A landscape with many valleys, sampled at points; each row gives a point and its height.
A ball rolls from a point to the lowest of its 2 nearest points, and stops where none of them is lower. Distance is the straight distance between rows; heights are no part of it.
Z_756: -2.867,1.267,1.285,4.010,-2.983,2.749,1.105,0.720,-1.833,1.999,2.090,1.077,1.119,-1.671,0.346,0.024,0.540,1.027,-0.747,-0.608,-0.127,-0.373  height 671
Z_448: 1.801,2.638,1.782,-2.277,1.435,-1.452,-2.583,1.424,-0.203,0.418,-1.729,1.015,0.607,-0.203,-0.987,-0.887,0.174,2.534,0.645,-0.548,2.603,-0.196  height 526
Z_576: -0.649,2.109,-0.227,-0.153,2.720,0.402,-0.742,-0.596,-0.794,0.357,1.438,0.686,-1.394,1.517,5.193,1.131,0.668,-0.336,-3.038,1.883,2.295,0.199  height 302
Z_779: 1.079,0.804,-1.522,-0.688,1.014,1.568,-0.742,2.210,-0.088,-1.619,0.781,-1.100,0.840,-1.822,-3.612,-2.479,1.733,3.345,-0.157,-1.171,-2.090,-1.186  height 524
Z_801: -3.512,2.362,0.562,-0.393,-1.930,-0.190,3.286,-0.713,-1.074,0.192,2.966,2.332,0.468,3.862,2.071,-2.143,-1.724,-0.794,-0.800,3.786,0.154,-1.585  height 239
Z_516: 2.257,1.407,0.265,-0.122,-0.650,-1.810,-1.313,0.456,1.452,-1.915,-0.354,-0.221,-2.904,0.356,0.724,3.103,-0.567,1.487,2.927,1.274,-0.003,-0.088  height 373
Z_109: 2.984,-0.200,0.393,-3.470,-0.810,-0.528,-2.530,1.327,0.253,-2.111,-2.365,3.324,-0.647,1.866,0.467,1.054,0.765,1.115,1.328,2.102,2.432,-0.447  height 397
Z_91: 1.159,-2.261,-1.034,-1.017,-1.428,-0.375,1.994,-1.360,1.611,-2.659,-2.670,-1.439,-2.495,0.916,0.753,-0.428,2.504,2.482,-0.212,-0.647,-4.559,0.414  height 398
Z_383: 0.430,4.792,0.977,1.385,2.463,-0.757,-3.081,2.551,-0.246,1.241,0.060,1.144,0.186,0.821,-3.853,-1.504,-0.588,0.608,0.193,0.323,2.749,-0.941  height 491
Z_825: 1.431,-1.752,0.113,-4.416,-0.753,-0.503,-2.197,-2.100,-0.516,-2.664,-1.499,1.175,1.531,2.023,0.056,-2.973,1.752,-0.523,1.440,3.877,2.474,1.627  height 453
Z_242: -1.681,2.365,0.095,1.915,-2.602,1.520,2.319,-0.909,-1.348,1.735,2.574,1.718,0.214,3.810,-0.519,-1.810,-2.621,-1.436,2.327,2.870,-2.285,-0.493  height 188
Z_370: 2.958,-1.527,2.911,-1.632,-0.509,0.424,-1.629,-0.784,0.215,0.907,-1.200,0.572,0.794,0.522,2.787,1.776,0.549,0.943,0.781,1.081,0.545,1.456  height 504
Z_201: -0.811,0.525,-0.920,3.163,-1.132,-0.867,-1.948,2.375,4.140,-2.115,0.464,-1.838,-1.550,-0.480,-1.292,2.315,0.451,0.337,0.559,-0.052,1.204,-1.082  height 394
Z_854: 0.168,0.672,0.201,3.436,-2.234,2.923,0.549,0.185,-2.027,1.802,2.125,2.051,-0.251,4.191,-1.846,-3.614,-2.594,-1.871,1.799,2.801,-2.729,0.231  height 164
Z_249: 2.956,-0.184,2.764,-2.154,0.344,0.241,-1.978,0.357,-1.114,1.093,-0.957,0.990,1.749,0.833,1.077,-0.190,0.116,2.584,1.737,0.524,1.999,0.100  height 510
Z_680: -0.910,-3.363,-0.402,3.732,0.937,2.156,-0.499,-0.631,0.227,-2.527,1.018,-0.284,0.586,-2.839,-4.173,-1.901,-0.838,0.903,-1.684,2.906,-0.345,-1.441  height 628
Z_888: -0.234,0.642,1.421,-2.403,-2.068,1.245,1.609,-2.706,-0.628,1.308,2.127,2.087,1.190,3.657,1.231,-0.985,0.471,0.155,1.818,3.239,0.888,0.232  height 427
Z_509: -1.353,0.249,-0.048,3.843,0.772,-0.381,-0.751,-0.553,2.043,-1.006,1.188,-3.563,-0.171,-2.933,-1.234,0.528,-2.134,-0.798,2.786,-0.919,-1.055,-1.458  height 451
Z_78: 0.250,-2.340,-1.002,-1.626,-0.710,0.373,2.317,-2.197,1.958,-0.748,-0.947,-1.262,-2.080,-0.073,1.750,0.024,2.321,1.493,1.172,-1.755,-5.115,-0.218  height 405
Z_719: -0.716,-0.270,-1.469,2.853,1.383,1.435,-0.775,3.233,1.218,-0.717,0.654,-0.588,1.747,-1.973,-5.341,-1.669,0.180,1.269,-2.649,0.929,1.901,-1.636  height 631
Z_253: -0.685,0.476,2.170,-0.163,0.263,2.469,-0.256,0.461,-1.114,2.519,0.851,1.775,1.579,0.661,4.172,0.487,1.745,0.770,-3.146,0.559,3.399,0.170  height 259
Z_258: 0.467,-0.359,0.916,5.147,0.092,2.268,-2.298,1.413,0.354,-0.546,0.856,-2.067,0.713,-1.441,-2.641,-0.625,-1.155,1.037,0.827,1.263,0.694,-1.455  height 442
Z_152: 1.722,-0.152,1.807,-3.993,2.966,-3.335,-3.919,1.071,-0.515,-0.208,-4.306,0.222,0.790,-0.521,0.499,-0.899,0.743,-0.512,-2.253,-0.281,2.044,1.285  height 550
Z_907: -1.460,1.744,-1.856,-2.417,1.017,-0.589,1.458,-1.282,-0.632,1.524,2.162,1.146,0.696,2.335,3.503,2.203,-1.302,-1.122,-0.054,2.799,1.111,-0.220  height 279
Z_297: 1.253,0.826,2.680,-2.955,0.524,-0.351,-0.525,0.438,-1.086,1.324,-1.362,-0.685,3.798,-1.922,-0.260,-1.325,0.910,2.912,-0.766,-1.448,-0.449,2.146  height 532
Z_870: -1.796,3.994,-1.849,2.884,0.371,-0.864,2.796,0.318,-3.677,1.442,1.346,2.019,-3.426,0.145,0.906,-1.032,-3.781,-0.716,0.020,-0.585,1.970,-1.960  height 509
Z_863: 2.365,-0.695,0.158,-2.349,0.753,-2.965,0.783,-0.904,0.243,0.732,-1.218,-1.184,-1.464,0.508,1.954,3.608,-1.482,-0.762,1.194,-0.065,-0.041,2.847  height 338
Z_499: 0.124,-2.475,0.501,-0.122,-2.258,-2.000,-1.121,3.336,2.453,-3.244,-3.468,-0.679,-0.436,-0.347,1.965,1.748,0.259,2.237,-0.719,-0.234,-0.690,-0.203  height 291
Z_513: 0.251,3.324,-0.042,-2.368,0.161,-1.806,-0.927,3.096,1.565,-1.518,-1.633,0.334,1.099,-1.265,-3.064,-0.748,2.278,2.387,-2.557,-1.598,-0.271,0.913  height 565
Z_814: -3.130,3.744,-1.174,0.495,-1.784,-0.217,3.821,-0.949,-1.683,1.451,2.628,1.858,-0.636,3.250,0.246,-1.010,-2.827,-1.206,0.968,2.308,-0.623,-0.619  height 214
Z_83: -0.812,2.159,-1.506,1.282,-0.110,-0.475,2.797,0.340,-1.352,3.071,1.604,-0.144,-0.955,-1.713,-0.258,1.686,-3.130,-1.008,3.006,-2.289,2.116,-1.490  height 586
Z_464: -1.322,-1.239,-2.477,0.083,-1.865,-0.770,0.149,1.077,3.790,-4.139,-1.294,-1.646,-1.733,-0.088,0.003,-0.254,2.018,1.873,0.735,-1.231,-2.997,-0.872  height 256
Z_831: 1.049,-1.332,-1.418,-2.268,-0.736,1.922,-2.315,-1.474,-1.610,0.126,-0.696,0.794,0.894,3.365,2.855,0.651,2.835,-6.013,0.413,1.417,-0.557,1.292  height 467
Z_35: -2.612,3.501,-0.267,5.303,-0.918,-0.404,1.003,0.363,-2.448,2.085,1.383,1.661,-2.827,-0.042,1.068,-0.255,-2.493,-1.261,-0.524,-0.665,0.673,-1.469  height 521
Z_16: 1.511,0.053,0.676,4.046,-0.346,2.954,-1.225,0.020,-2.980,2.982,1.468,1.772,-0.778,3.612,-2.320,-3.706,-2.682,-1.152,1.827,1.489,-0.832,0.181  height 140
Z_765: -1.995,-1.144,-1.623,0.675,2.323,0.714,1.059,-2.551,1.505,-1.371,3.207,-1.201,-0.514,-1.599,-2.054,-0.688,-0.563,-2.164,1.950,-2.811,-3.749,-2.252  height 252
Z_260: 1.955,-2.951,0.181,-1.269,1.167,-3.226,0.599,-0.004,0.003,0.161,-2.530,-2.464,-0.733,0.521,2.425,3.520,-1.559,-2.796,-1.001,-1.084,-0.993,3.095  height 292
Z_746: -1.693,-2.360,-1.444,-2.144,-0.729,-2.339,2.833,-1.161,1.614,-0.141,-1.351,-2.822,0.740,-1.766,2.019,1.408,0.133,0.014,-0.179,-2.399,-2.870,1.377  height 325
Z_396: 1.547,1.556,2.250,-0.352,-1.279,1.841,-0.058,-1.306,-1.173,1.758,1.713,1.520,-0.100,2.675,0.466,0.021,-0.674,1.165,3.430,1.948,0.096,-0.169  height 417
Z_699: 1.634,1.912,2.430,-2.340,0.508,0.496,-0.360,-1.225,-2.437,2.451,1.076,2.361,0.453,2.287,-1.869,-4.035,-0.381,1.256,3.072,0.753,1.059,-0.572  height 375
Z_446: -0.204,-1.360,-1.551,2.735,0.588,3.474,-0.725,-0.101,-2.727,1.017,1.935,-0.720,2.518,-2.898,-4.350,-3.083,-0.234,0.838,-0.166,-0.443,-2.439,-0.733  height 561
Z_71: -0.776,0.173,0.916,2.615,-0.625,-0.077,-0.967,0.579,1.243,0.065,0.703,-2.794,0.678,-2.622,0.434,1.450,-1.792,1.256,3.428,-0.819,-1.391,-1.718  height 476
Z_167: 1.667,-0.598,1.922,-0.539,-1.303,-0.113,-1.432,2.027,0.455,-0.887,-1.617,-1.415,2.071,-1.536,0.837,0.119,0.360,3.623,0.696,-0.553,-0.076,0.034  height 496
Z_279: 1.206,2.224,-0.627,-1.899,-1.482,0.319,-1.705,1.132,0.066,-2.384,-0.007,2.118,0.557,2.375,-1.472,-1.264,0.199,1.675,2.993,3.330,1.800,-1.621  height 402
Z_283: 0.451,0.448,1.134,-0.810,-0.339,-1.667,0.872,-0.839,0.925,1.748,0.179,-1.352,-0.633,-1.236,2.218,3.665,-0.908,0.733,1.968,-0.714,-0.089,1.337  height 376
Z_337: -0.239,0.554,2.098,-1.654,0.541,1.858,-0.048,0.243,-2.128,3.781,1.313,2.859,1.229,2.254,2.868,-0.996,1.014,0.792,-1.255,0.579,3.422,-0.366  height 233
Z_866: 0.424,2.299,1.658,-4.078,2.976,-3.698,-3.634,0.405,0.274,0.230,-3.210,1.641,0.000,-0.242,0.301,-0.595,0.594,0.502,-0.565,0.221,2.361,-0.288  height 547
Z_556: -0.613,-2.153,-1.852,2.473,0.658,2.137,-0.057,1.610,2.368,-2.044,1.775,-0.423,0.087,-1.831,-4.669,-1.305,1.096,1.436,-2.675,1.685,0.456,-1.984  height 662
Z_899: -0.060,-2.036,-0.809,-0.994,-0.050,-2.710,3.417,-0.732,0.000,0.124,-2.135,-3.108,0.361,0.072,1.390,2.403,0.612,-2.806,-4.813,-2.069,-1.087,3.520  height 439
Z_186: 2.045,1.233,0.539,0.261,-2.157,-0.180,-1.858,4.047,2.255,-1.053,-1.576,1.037,-0.416,0.356,-2.396,1.402,2.002,1.632,-0.545,-1.145,2.637,0.418  height 498
Z_531: -2.286,-1.051,-0.537,6.720,0.225,0.693,-0.295,-2.350,-1.308,3.304,0.805,0.260,-1.563,-0.861,-0.601,-0.395,-3.510,-4.160,-0.221,0.450,-0.171,1.295  height 569
Z_579: 2.340,2.192,0.584,0.973,-0.612,1.240,-2.429,2.984,1.226,-0.389,-0.079,1.491,-0.778,1.152,-2.211,0.830,0.602,1.603,1.284,0.801,3.254,-1.303  height 473
Z_456: 1.888,1.106,0.733,3.808,0.684,1.999,-2.776,2.003,-0.253,-0.179,0.688,0.066,-0.632,1.046,-2.627,-0.509,-1.321,1.342,1.742,1.853,1.765,-1.964  height 457
Z_706: 0.627,-1.116,-0.870,-1.160,-3.088,-0.566,0.810,3.199,1.969,-3.319,-3.593,0.515,-0.606,1.309,-1.687,-0.193,3.141,2.332,-2.467,-1.279,-1.230,0.795  height 377
Z_381: -3.161,-0.366,-2.089,2.761,0.949,0.412,2.590,-1.358,-0.592,-0.101,2.058,-0.082,1.722,-3.355,-3.206,-1.334,-2.268,-4.915,0.051,-3.180,0.813,-0.526  height 615
Z_110: -2.964,-1.735,-1.499,3.992,-1.444,3.828,0.651,-1.373,-1.996,0.994,2.866,1.131,1.165,-2.350,-1.978,-1.485,0.545,-1.686,-0.507,-0.327,-2.706,-1.517  height 606
Z_138: -2.908,2.070,-1.250,-1.502,0.600,-0.372,1.821,-1.016,-1.046,0.369,2.885,1.664,0.151,3.440,3.472,-0.504,-1.121,-0.492,-1.255,3.759,1.302,-1.299  height 258
Z_94: 1.296,1.741,1.756,-3.369,0.209,-2.305,-1.163,1.621,0.468,-1.924,-3.321,0.086,1.242,-1.348,-2.058,-1.246,2.055,2.498,-2.422,-1.282,0.446,1.764  height 531
Z_428: -2.079,0.684,-2.358,-1.555,0.459,0.280,4.125,-1.948,1.212,-0.113,2.453,0.454,-1.836,-2.000,-0.744,-0.276,1.466,-1.228,0.758,-4.298,-2.823,-1.464  height 443
Z_389: 0.939,0.264,0.355,-0.562,-0.732,0.975,-0.811,2.681,0.467,-1.497,-0.288,-1.472,2.737,-2.312,-1.581,-1.502,0.469,3.998,0.622,-0.891,-0.746,-0.379  height 508
Z_433: -2.811,1.149,-1.417,6.482,-0.063,0.303,0.249,-0.631,-2.218,3.242,1.102,1.546,-2.536,0.148,-0.247,-0.547,-3.014,-3.870,-0.927,-0.501,0.367,0.190  height 542
Z_979: 2.406,-2.323,0.478,-3.431,-0.004,-0.804,0.401,0.578,-0.652,-2.036,-3.894,-0.595,1.664,0.591,-0.900,-1.702,2.101,2.396,-3.470,-0.721,-2.487,1.379  height 483
Z_582: 2.669,-2.573,2.573,-2.192,-0.212,-1.814,-2.031,2.335,0.149,-2.215,-4.581,1.212,0.080,0.726,0.416,0.368,1.372,0.391,-2.782,-0.017,1.805,1.051  height 533
Z_355: 0.620,0.454,1.931,4.878,-1.143,3.021,-0.911,0.293,-2.657,3.721,1.974,1.227,-0.450,1.923,-1.530,-1.569,-1.638,-0.678,1.435,0.491,0.122,0.184  height 109
Z_883: 2.029,1.409,0.143,-2.355,-0.407,-1.404,-0.670,-1.666,0.509,-1.913,-0.182,0.593,-1.007,1.611,1.036,2.043,-0.677,1.019,3.290,2.859,-0.587,0.810  height 382
Z_327: 1.188,0.248,2.439,-3.495,2.330,-0.981,-2.071,-0.073,-1.247,2.800,-1.532,-0.666,3.790,-0.974,1.220,-1.216,0.502,0.891,-0.783,-0.943,0.994,1.729  height 554
Z_645: -1.663,-0.295,-1.953,-0.449,0.771,-0.702,1.684,-1.413,2.784,-2.066,1.739,-2.896,-0.413,-1.902,-0.699,-0.874,0.172,-0.355,2.679,-2.837,-3.675,-1.044  height 187
Z_747: -0.090,2.757,0.168,2.225,1.533,0.351,-2.312,3.515,0.554,0.471,0.528,-0.119,1.210,-0.703,-4.924,-0.978,-0.484,1.080,-1.688,0.134,2.790,-0.594  height 558
Z_41: 1.698,0.174,1.769,-3.964,1.460,-1.637,-0.827,0.254,-0.584,-1.005,-3.188,-0.810,2.576,-1.173,-0.666,-1.572,1.748,1.849,-2.808,-1.181,-0.930,2.584  height 505
Z_621: 2.012,0.353,0.311,-2.674,-1.060,-0.278,-1.929,-0.664,0.163,-2.634,-0.552,1.917,0.003,2.059,1.001,0.391,0.244,1.538,2.862,3.803,0.919,-0.355  height 390
Z_818: 0.981,-3.164,0.828,0.681,0.941,-2.827,-0.488,0.280,-1.129,-0.211,-2.050,-3.230,-0.086,1.824,1.681,3.166,-0.308,-4.555,-2.684,-1.495,-1.891,3.115  height 345
Z_300: -0.448,-2.734,-2.221,1.593,1.758,1.677,-0.559,-0.305,3.596,-3.093,2.085,-0.350,-3.078,-0.054,-2.496,-1.109,2.216,1.136,-0.544,-0.236,-1.315,-3.189  height 321
Z_537: 1.445,0.271,1.080,-2.806,0.322,0.354,0.422,-2.855,-0.200,1.856,0.380,1.479,-0.658,2.373,3.236,2.777,1.217,-2.286,-0.532,1.566,0.923,2.463  height 388
Z_168: -1.489,-3.076,0.429,5.642,0.759,1.529,-0.843,-2.285,-0.180,-1.160,-0.102,-0.623,0.449,-2.868,-2.830,-1.407,-2.524,-0.752,-1.031,2.563,-0.201,-0.057  height 608
Z_241: -0.547,1.840,2.837,-0.192,-0.041,1.108,0.495,1.204,-3.267,5.069,1.404,2.906,1.897,1.416,0.572,-2.251,-0.687,1.037,-0.396,-1.119,2.112,-0.858  height 190
Z_707: 1.176,1.008,-1.017,-0.870,0.056,1.841,-2.170,-0.903,-1.172,0.216,-0.839,0.935,-0.241,3.120,4.047,1.914,2.790,-5.476,-2.163,0.495,0.732,0.575  height 458
Z_507: 0.361,0.203,1.410,-4.004,1.926,0.615,-0.632,-1.118,-2.052,4.449,0.843,2.311,1.907,2.303,1.475,-2.273,0.690,-0.467,-0.171,0.604,2.698,0.009  height 275
Z_438: 1.640,-2.077,-1.545,-1.336,-2.087,-0.002,0.913,0.707,0.890,-3.527,-3.409,-0.047,-2.043,1.500,-0.683,-1.231,2.964,3.148,-1.486,-0.672,-3.440,-0.267  height 391
Z_328: 0.756,-3.676,0.895,-0.996,-1.554,0.473,1.200,-0.903,0.177,-0.270,-1.954,-1.808,1.749,0.607,2.065,1.606,2.157,-0.766,-3.550,0.001,-2.857,2.615  height 445
Z_431: -0.409,2.331,-1.532,-0.861,2.647,-1.145,2.639,0.306,-2.346,0.816,1.517,0.625,-2.166,-0.473,3.003,0.724,-2.185,1.617,-1.264,0.256,4.321,-0.765  height 503
Z_326: -3.258,0.746,-0.951,3.467,0.173,0.037,1.685,-0.887,-0.130,0.799,2.309,-1.349,1.216,-3.337,-1.987,0.190,-1.891,-3.166,1.358,-2.422,-0.807,-0.948  height 482
Z_36: 1.071,-0.519,-1.822,0.440,1.495,2.871,-0.698,0.686,-1.455,-0.070,2.323,-0.771,0.850,-2.552,-4.306,-2.770,1.091,2.392,0.164,-0.710,-2.804,-1.474  height 538
Z_247: 2.023,-0.584,1.328,-1.739,-2.384,-1.714,-1.055,3.582,1.678,-1.526,-3.888,2.308,-0.370,0.904,-0.768,1.412,1.708,0.872,-2.015,-1.029,2.177,1.036  height 522
Z_346: -2.403,3.010,-0.407,0.656,1.290,-1.397,2.171,0.072,-1.718,1.750,1.295,0.828,-1.614,-1.047,3.180,1.516,-2.322,0.588,-0.729,0.052,2.782,-1.353  height 492
Z_958: -1.666,-0.666,-1.362,-1.402,-0.889,1.305,3.283,-2.002,1.867,0.357,1.256,-0.312,-1.539,-1.512,1.027,0.680,2.299,0.376,0.930,-2.341,-4.416,-1.167  height 416
Z_603: 0.975,1.051,1.540,-4.748,1.732,-0.721,-0.948,-1.990,-1.941,3.130,0.531,2.139,1.163,1.789,-0.352,-3.379,0.049,0.596,1.898,0.899,1.719,-0.019  height 332
Z_56: 1.056,-3.027,1.416,0.176,-0.465,-0.429,-0.290,-0.358,-0.185,0.274,-2.160,-2.576,1.645,1.529,2.824,2.772,1.186,-3.426,-3.523,-0.643,-1.957,2.644  height 399
Z_760: 2.416,-1.025,-0.460,-5.329,1.280,-1.114,-2.643,-1.155,-1.247,-1.405,-2.280,2.128,0.456,1.215,-0.369,-2.411,1.256,-0.370,0.786,2.558,2.855,0.269  height 430
Z_671: -1.347,-2.455,0.645,6.465,0.946,1.653,-1.686,-1.968,-0.738,1.526,0.005,-0.435,-0.492,-1.903,-1.457,-1.015,-3.517,-2.483,0.359,1.724,-0.286,0.534  height 592
Z_714: -0.996,-0.156,-1.358,-1.319,-0.605,-0.878,4.206,1.147,0.375,0.624,0.341,-0.597,0.507,-3.469,1.625,1.107,-0.903,0.148,-0.691,-3.719,3.894,-0.410  height 643
Z_161: -3.986,0.877,-0.788,0.502,-1.040,-0.265,2.317,-0.149,0.717,0.749,1.283,-0.837,1.165,-3.741,2.272,1.806,-0.708,0.045,0.329,-1.797,-0.906,-1.367  height 428
Z_868: -0.668,-2.040,-2.295,-2.258,-0.435,-3.291,3.525,-1.319,1.838,-2.068,-1.854,-2.841,-0.624,-0.958,-0.094,-0.718,-0.011,0.362,1.641,-3.741,-2.820,1.287  height 271
Z_710: 0.515,1.685,1.423,-0.760,-0.836,0.086,0.737,-1.623,-0.370,2.454,1.443,0.613,-0.703,1.083,2.132,3.066,-0.870,0.610,2.574,0.948,0.167,0.890  height 403
Z_577: -0.468,-1.986,0.093,0.261,-1.026,-3.863,-0.361,1.831,2.683,-3.370,-3.269,-2.016,-1.851,-0.327,2.195,2.019,-0.423,1.223,-0.173,-0.489,-1.555,1.101  height 273
Z_634: -2.848,-1.446,-0.550,3.249,1.539,0.948,0.719,-2.931,0.788,-0.990,2.651,-1.601,0.956,-3.115,-2.980,-0.623,-1.775,-3.045,0.842,-0.520,-2.630,-1.226  height 357
Z_916: -0.801,-4.146,-0.532,2.835,2.018,2.424,-0.210,-3.397,0.330,-1.707,2.874,0.655,-0.874,-2.085,-3.060,-1.288,-0.302,-0.901,0.123,1.170,-3.118,-2.631  height 601
Z_232: 0.308,2.168,-1.257,-1.095,2.477,-0.624,-0.386,-0.551,-0.569,0.548,0.182,-0.208,-1.632,1.386,4.277,2.778,0.813,-2.642,-3.648,0.732,2.427,1.643  height 318
Z_487: 2.302,-1.019,-0.254,-5.236,0.225,-1.663,-2.580,1.199,-0.691,-1.722,-3.754,4.062,-0.982,1.524,-0.922,-0.178,1.452,-1.047,-0.680,1.796,3.204,0.111  height 408
Z_99: 0.549,4.557,0.555,0.426,2.729,-0.263,-2.338,1.685,-1.167,1.627,0.067,1.513,-0.235,2.145,-3.401,-3.478,-1.752,0.852,1.698,0.745,1.189,-1.935  height 444
Z_289: -1.330,-1.803,-1.379,2.599,0.976,1.027,-0.488,-0.763,3.086,-3.648,2.335,-2.544,-0.971,-1.861,-2.908,-0.649,0.512,-0.056,0.246,0.417,-1.807,-1.663  height 371
Z_267: -3.038,-0.800,-1.369,-1.880,-0.439,-1.494,3.385,-0.328,1.801,0.717,0.111,-1.781,1.091,-3.012,2.727,1.729,0.112,-0.598,-0.831,-2.463,-1.650,-0.092  height 374
Z_839: -0.676,1.003,-1.495,-0.800,0.292,-1.005,3.435,1.391,-0.683,2.350,0.864,-0.259,-0.517,-2.213,1.435,2.061,-2.264,-0.045,1.517,-2.668,3.702,-1.253  height 611
Z_709: 0.979,-1.007,0.784,-0.038,0.383,0.685,-1.664,-0.555,-0.224,1.197,-1.379,-0.443,0.916,1.948,4.151,3.216,2.057,-4.146,-3.117,-0.385,0.294,1.696  height 441
Z_2: 0.875,-0.230,2.070,1.193,-1.009,0.568,-1.259,0.864,0.847,0.433,-0.082,-1.798,1.365,-1.350,1.575,1.472,-0.475,2.842,2.454,-0.154,-0.345,-0.654  height 488
Z_655: -2.325,2.183,-0.738,3.703,0.213,0.097,0.951,-0.370,-1.107,3.151,1.325,-0.656,-0.539,-1.909,-0.209,1.160,-3.534,-2.634,2.628,-1.802,0.195,-1.346  height 557
Z_299: 0.499,0.277,-0.205,0.128,-0.661,-4.152,0.103,1.372,2.894,-2.846,-2.087,-2.635,-2.585,-1.153,0.316,2.049,-0.908,1.355,1.316,-1.843,-0.242,1.259  height 305
Z_199: -4.037,2.137,-0.415,1.321,-0.092,-0.873,2.252,0.102,-0.708,0.971,1.269,-0.295,0.087,-2.933,3.021,1.457,-1.362,0.631,-1.062,-1.264,1.500,-1.334  height 466
Z_923: -0.240,-1.026,-0.044,0.646,-1.419,-0.072,-0.243,0.814,2.809,-2.900,-0.066,-2.704,-0.032,-2.034,-0.087,-0.104,0.857,2.291,1.520,-0.797,-2.895,-0.742  height 281
Z_141: 2.237,-3.929,0.811,-2.000,-1.481,0.439,1.490,-0.915,-0.111,-1.644,-2.890,-1.334,1.268,0.844,0.919,-0.375,2.442,1.641,-2.893,-0.148,-3.784,1.913  height 469
Z_731: -0.465,-1.798,-2.942,0.806,-0.762,1.175,-0.041,1.789,4.279,-3.168,0.438,-0.517,-2.304,0.502,-2.349,-0.819,3.559,1.668,-0.487,-0.552,-1.787,-1.744  height 286
Z_11: 1.685,3.060,1.787,0.044,1.197,0.797,-1.521,0.495,-2.735,1.970,0.930,1.649,-0.008,2.666,-3.828,-4.046,-1.553,1.380,2.735,0.622,0.723,-0.848  height 407
Z_998: 0.545,1.360,0.266,2.163,-0.676,-1.761,-1.222,1.336,3.091,-2.210,0.368,-2.732,-2.515,-1.439,-0.450,2.438,-0.311,1.102,1.968,-0.414,0.095,-0.057  height 347
Z_677: 0.606,-2.786,-0.588,-1.450,0.135,-3.264,2.885,-0.198,0.292,1.059,-2.398,-2.793,-0.158,-0.680,1.310,2.729,-1.057,-1.773,-2.187,-2.750,0.360,3.322  height 367
Z_925: 0.906,1.306,0.274,-1.852,1.078,-1.046,1.174,-2.156,-0.274,1.544,-0.115,0.650,-1.591,1.438,3.217,3.896,0.985,-2.309,-2.731,0.467,2.047,2.676  height 353
Z_738: 0.303,-0.507,-1.716,0.653,-2.427,1.141,0.003,3.117,3.420,-2.928,-0.473,-0.285,-0.986,0.208,-2.937,0.059,3.247,2.013,-1.555,-0.787,-0.443,0.238  height 333
Z_17: 0.111,0.349,0.361,-3.204,-0.934,0.622,0.326,-3.458,-0.031,0.970,1.377,1.663,0.593,3.577,2.734,0.928,1.224,-1.741,0.511,3.142,0.923,1.793  height 409
Z_460: -1.610,0.938,1.399,0.541,0.597,1.090,0.308,-0.249,-0.384,1.492,0.878,0.828,-0.005,-0.127,5.278,2.000,0.565,0.479,-3.021,0.928,2.298,0.107  height 283
Z_703: -3.107,1.352,-2.297,-0.702,-0.254,0.297,4.354,-0.861,0.687,-0.691,2.557,-0.695,-0.277,-3.381,-1.691,-0.182,0.606,-1.325,0.362,-4.024,-0.515,-0.339  height 506
Z_820: 0.206,0.947,-3.259,-3.333,1.214,-1.519,2.418,-0.589,-0.833,2.245,1.351,0.490,0.242,1.323,2.368,3.110,-1.972,-1.019,1.268,0.949,1.476,0.583  height 308
Z_936: -0.545,-3.056,-1.388,2.858,0.441,3.951,-0.151,-1.717,-1.741,0.417,2.801,0.474,0.761,-2.353,-3.205,-1.812,0.647,-0.907,0.226,-0.377,-3.442,-2.512  height 583
Z_937: -1.085,-0.802,0.257,4.806,0.145,1.335,-1.431,-0.121,2.021,-2.063,1.381,-3.000,-0.224,-2.330,-2.257,-0.099,-1.198,0.071,0.593,0.805,-0.785,-1.635  height 415
Z_890: -3.515,-0.066,-0.350,5.651,-2.174,2.728,0.312,-0.612,-1.776,1.719,2.062,0.364,0.989,-2.110,-1.226,-0.815,-0.278,-1.512,-0.651,-0.662,-1.230,-0.351  height 638
Z_679: 0.564,1.395,2.586,2.126,-1.338,2.463,0.079,0.854,-3.353,4.505,1.537,2.479,0.869,1.784,-0.612,-1.760,-1.272,0.981,1.534,-0.569,1.100,-0.482  height 148
Z_377: 3.425,-2.546,1.245,-2.819,0.255,0.330,-2.436,-2.307,-0.508,-0.564,-1.802,1.154,-0.003,2.417,2.293,1.288,1.058,-1.224,0.905,2.290,0.407,1.804  height 495
Z_695: -1.338,-1.046,-2.544,-0.913,0.006,-2.346,1.407,-0.166,3.362,-3.787,-1.338,-2.732,-2.150,-0.683,-0.613,-0.715,0.732,0.618,2.103,-2.558,-3.205,0.096  height 231
Z_590: 3.275,-2.688,1.798,-2.645,1.789,-1.900,-3.307,1.936,-1.029,-1.175,-4.226,-0.087,1.518,0.392,0.530,-0.406,0.405,-0.794,-2.531,-0.486,1.514,1.336  height 540
Z_980: 2.091,-2.610,0.009,-3.445,-0.653,0.879,-2.223,-3.417,-1.222,-1.776,-1.401,0.824,0.725,2.443,0.727,-0.865,2.090,-3.306,0.831,3.396,0.451,2.530  height 478

Where does a ball stop that starts at each point below?
Z_831 | Z_260
Z_17 | Z_337
Z_979 | Z_260
Z_866 | Z_577
Z_446 | Z_937
Z_152 | Z_937
Z_760 | Z_577
Z_719 | Z_337
Z_279 | Z_577
Z_680 | Z_695
